Points on a hilly landscape, in no order, each with its height.
From any point a ball takes the steepest step (drop divided by distance) to one of its 2 nearest points. It stops when none of these is lower. Distance is the straight distance between rows; heights are no part of it.
doz h=92.0: [  0   7  10  41  14  45   1  18 -15 -33  33  -5  -1 -26  -2  -9  62  -3
 -20  39  11]
Kuga h=80.0: [  6   5   0 -15  36  18 -17 -32  26 -40 -21  -5  33  30 -24  66  21 -26
  19   9 -34]
kub h=50.5: [-36  38  24   5  -4  39   1 -12 -30  10  41  12 -22  36  27   0  18 -45
 -34  12  14]
Liv h=46.8: [-36  -3  -1 -32  16   2 -18   8  35  15  -9 -19 -22  74  -6 -10  17  20
  15  -9  19]
Beper h=71.8: [ 31  33 -42  -3  10   5 -19  -3   6  13   9 -15  56 -57 -15  10  16 -21
  -3  23 -41]
Siv h=86.3: [  6 -25 -11  35 -10  46   3  -6  43 -33  33 -41  21   9   3  12  50  17
  25   7  20]
vot h=35.1: [  2 -17 -49 -15 -32   6  -1 -20  59   9  -8   7   0 -18 -28 -41  -5  27
  14 -59  27]
zetu h=74.3: [ 21 -25 -14  24   5  29  -6 -46  20  18  -3 -39 -25 -12  10   7 -14  45
  15 -35  12]
refuf h=61.1: [  0  40  16 -25  -9 -11 -34 -37  -3  -3 -12  -5 -30 -32  19 -20 -11  28
  -1 -20  37]
sov h=78.4: [-40  -9  39  -8 -14  11 -36  48 -42  19 -12  -6 -28   5   3  -1  39  25
 -51  17 -15]
tolir h=56.5: [-14  29  23  18  -4  16 -15  33 -20  18  58 -29 -16  41  29   5  13  -6
  -9  19 -10]
Sovul h=65.4: [ 31  37  38 -27  -7 -33 -56 -43   0 -12   0 -13  -9 -56 -10 -11 -29  25
  12 -12  -5]
vukal h=60.1: [ -3  51  37  19   8  -4 -41  15 -10  -2  27 -16 -21  13  23  50  21 -26
 -12  21  -6]
niv h=64.4: [-24 -68 -11 -10   2  28 -22 -15 -18  16 -53  11  -2   9  40   3  19  29
 -13   6  13]
dun h=33.9: [ 39  43   9   7 -20 -11 -61  -2 -12  48  -7  24  -7 -70  34   9   2 -41
 -20  12  -5]
femi h=81.8: [ -7   3  27   2  12  43  -9 -42  16 -25  18   3  30  39   3  44  44 -30
  21   6  -5]
Neli h=59.3: [ -1 -53   4  -9 -51  -6  41  -3  29   6  13  -4 -23  12  10 -28 -29  22
   1 -27   1]
kaz h=52.8: [-27  38  -4 -43   8 -37   5  34  12  11  -9  36  -5  -5  -7   5 -16  50
  16 -31  31]
vude h=51.0: [-11  -3   3   7  15 -29  39  64 -11 -26  10 -22 -21  49  -1  -2 -18  17
   2 -13  16]
fidud h=43.6: [ 15  -5 -14  -4 -25  11 -75 -13  -7  61  -8  -5  13 -45  35  -5  16 -14
 -22  21 -14]
vemi h=32.7: [-24  45  13   0 -21  12 -15  -5 -38  28   1  58  22 -11  54   9  10 -14
   0   8   5]
leb h=54.8: [-14 -43 -15   9 -27  32 -54  -2  -1  40 -25 -26 -22 -23  36  -7  33  14
 -41  26  12]
suli h=75.1: [ 12 -11 -16   2  20 -11 -41 -25  35   4 -34   7   4 -33   5  20   7  -3
  20  67   3]
bos h=33.0: [ -8  27 -30 -38   2 -24 -18   8  36  51   4   1 -41  -3  11 -30 -26  38
   5  26  22]
kap h=56.4: [ 37 -11   6   5  46  13  41 -22 -15 -47  13 -35 -28  11 -29  49 -34 -18
 -29  12 -25]
pepiz h=65.2: [  3  -4   4  22  16  28  22  -4 -51 -21  13 -75 -21   2   0  -4   2  21
 -49 -33  -5]
Ped h=40.3: [-19   6   2   2 -37  23   9  -5   6  22  23  40  45 -11  17  -1  20  -2
  28 -15  -4]
biso h=77.7: [ 56 -14  22  27  22  -8 -18 -26  13  16  -8 -31 -46 -21 -25   6  -7  39
  24   0 -26]
komuk h=70.1: [-14 -33 -29   3   7  38  -5 -38  -9  17 -35  -9  18 -10  -3  -1   6  27
   1 -27   2]
zav h=20.6: [ -3  42  36   6 -30 -16 -33   7 -30  30 -14  54 -20 -42  22 -19  19 -22
 -17  24   3]
vota h=67.4: [ 61  49  20 -38   8 -25 -51 -39  31 -23   7   1   6 -44   5  37  -8  17
  13 -11 -34]
zumeb h=44.9: [-20  -3   4  20  14 -33  50  40 -28 -41  -1   8 -23  29 -47  10 -52 -16
  -4  -4   8]
reru h=54.4: [ 42  14  21 -19 -21 -28 -24 -14  -5  -3   3  18 -13 -16  50 -48  -8  29
  23 -34  31]
fufa h=33.7: [ -8  51  -8  20  52  -4   5  20 -61  10  -3   2 -23  -6 -16   9 -18 -12
 -33  23 -10]
vapoz h=51.8: [  8 -65 -10  35  29  33  34   2 -17 -26  14 -34  -1  39 -36  30 -24 -26
 -20   2  -8]
mova h=69.1: [ 52  50 -12 -22  -2 -17 -18  -9  41 -17  22  11  37 -36  -5  29  11 -10
  11  18 -48]
Kul h=75.9: [ 13 -14 -34  20 -12  32   8   6  -4  38  28 -28  47 -45 -14 -15  19  -5
 -11   7 -56]
dumal h=62.2: [ 32   6 -37  24   5 -13  21  10  -4  10 -10  23  32  -8   9 -34   3  -9
  24 -55  11]
Ripi h=56.3: [  6  14   5 -25   6 -58  35  46   1   0   1   4 -30  22   7   4 -46  48
   9 -52  11]
levil h=23.5: [ -9  57  13  25  14  16  -2  -4 -43  -7   2   6 -30 -65 -32  10   5 -23
 -49  34  -1]
mazu h=47.0: [  2  21  -6  -7 -31  -3  -8  10  11   4  16  38  25 -18  41 -11  10  39
  37 -31  39]
luva h=21.8: [ 18 -54 -32  -1  -6 -45  21 -15  23 -43 -28 -26  19   5 -17  13 -52 -29
  14 -15   5]
nufe h=73.4: [-20 -40  26   6  11 -17   5  31 -38 -10 -33  20  -1  17  12  34 -16  30
  13  42  -8]
Gapi h=48.7: [-26 -41 -46 -26 -35  -8  31   8  57   8  -8   8 -15   5 -26 -37 -18   1
 -34 -49   6]
zosel h=33.6: [ 23 -24 -27  -7  10 -36  56  -9 -11 -18 -27 -11  11   3   1 -28 -41 -50
  -9   0   3]
zokeg h=76.6: [-39 -16   7  -2  11  14 -10  29 -54   7 -24  15 -21  -9   5  23  -4  14
 -44  51   2]
raf h=89.0: [ 24 -17   1  37  26  55  10  -4 -14 -50  33 -27  10  10   7  36  27  -1
 -13  13  16]
Rire h=70.5: [  6 -14  -8  30  18 -24  -2  38 -42  -1 -23  10  38  15  22  23   6   9
  30  -2   2]
rel h=45.9: [-18 -13  25   8 -20  10  11  -3  -2 -14   5  44  47 -19 -24  29  11 -22
  25  18 -31]
Kibug h=72.2: [-29  10  31  10  -4  27   6  32 -58 -20   6 -34 -10 -17   9 -16  47  37
 -56 -18   0]
reta h=60.3: [-33  33   2 -19 -10  -8 -14  22  -6  28  28 -16  27  58  28   8   0 -17
  17  16  -5]
Rezip h=44.6: [ -6  14 -17 -59   7 -20   5  18  54  38  17  -4 -27 -12   2 -16 -28  58
 -11 -44  23]
Fub h=39.0: [-51 -11 -28   6  21  19   3  11  24  -5   0 -10 -13  59 -32  21  -5   2
  28  34  27]
finu h=44.0: [  7 -41 -18   6   1  12  47  -1 -23 -13   7 -40   1  -1   1 -16 -30 -21
 -24  17  -7]
sazup h=67.1: [ 31   1 -49  20  40 -36   2  25  -8  -8 -27 -22  43   5   7  -3   2  -3
  34 -16  17]
diz h=64.0: [ 13  -6   4  -7  -3 -16 -12 -12  19   7  14 -42  14  24   8 -10  -5 -11
  17  20 -16]
nobom h=35.3: [-35  50  19   2   2   5  -3 -12  -2  -9  -1  15  -2 -38 -41 -12  26 -12
  -7  50   1]
ralad h=39.1: [ -3  34   7   9  40 -24  36  19 -60 -33   2 -18  11   7 -24  12 -28 -32
 -15   5 -10]
sidip h=76.1: [-39 -42  27 -27 -12 -21  10   9  -6  14 -24   5  -4  41 -19   7 -33  16
   9  23 -27]
manu h=10.1: [ 24 -23  -6 -28 -21 -39  12 -34  20 -30  -4 -41   9  23   3 -32 -56 -16
  18 -39  20]
tir h=81.6: [  0 -15  -3  31   6  26  33 -12 -26  33 -12  54 -29  -5  14  -6  -7   0
  -1   1   5]
lig h=56.6: [ -1 -24 -27  23 -11  -2  19  15  -7  -3 -15  28  31  20 -20  -9  -7 -41
   5 -67  -9]
tegav h=77.9: [  8  -7  -6 -26  21   8 -61 -40  40  -7 -24  -9  18   4  -5  56  23 -24
   7  57 -33]
popus h=60.2: [ 36  18  22  38  40  19   9 -26 -21 -22   8 -55 -44  15  -3  14   6  -5
 -28  -9 -10]
ripu h=61.2: [ 10 -24  -8  26  15  18  15   2  15  16  -5  14  -7  58 -22 -33  29 -15
  23 -43 -12]
zifen h=83.7: [ 13  -7  39   7 -19  20  -5 -32  31 -32  20 -13  22  12  19  28  27  10
  39 -22   6]
gobe h=22.3: [ 14  -5 -26 -33 -28 -43  -1 -11  39  -2  -6   8  13  -7 -23 -48 -48   4
  27 -43  20]
nipar h=43.4: [-29  34  23  -4   3  10  10  -7   5   0  24  17   1  21 -17 -20  22 -57
   1  48  -4]
Febib h=66.1: [  8 -15  33 -39 -47 -30  25  20  14  15  21  26 -17 -16  13 -51 -15  33
   1  -1  -6]
dugo h=50.9: [-29 -33  -9  18 -23 -16  15  14 -24 -31 -21  27  65  -2 -30  27  -3 -18
  21 -31  -3]
musel h=76.7: [-16 -18 -17 -15 -15  -5  49  27  -7  32  -8  73   1  11  35  -2 -24   9
   2 -14  14]
dal h=41.8: [-23 -19 -15  14   4  42  31 -18   8 -35 -11  -3  21  24 -23 -38  46 -32
  -6  -8  27]
mim h=71.5: [-17 -14  31 -25 -41 -36  43  36  27   5   8  64  -4   4   5 -16  -8  22
  19 -41   8]
Nite h=28.2: [-32 -28  -6  24   6  33  20 -11  31 -27  -4  23   0  39 -55   0   8 -40
  15   6  16]
far h=54.0: [  1  -5  12 -21  17  -1 -13  -5  11  22 -23 -15 -15  35 -16 -43  27  21
  -3 -38  -6]
Pupu h=71.7: [ 58  10   5 -10  -8 -22 -29 -13  32   4  -2  30  -1 -66  13  21   1 -16
   2  64 -40]
til h=46.7: [ -7  53  -3  -4  -4 -24   6   4  16  26  21   2 -51 -28   0 -42 -17 -10
 -11  60  12]

Where does a ball stop that starts at each point below?
Ripi => levil
zifen => Ped
zetu => zav
Rire => Ped
Beper => Ped
musel => manu
pepiz => manu
biso => manu
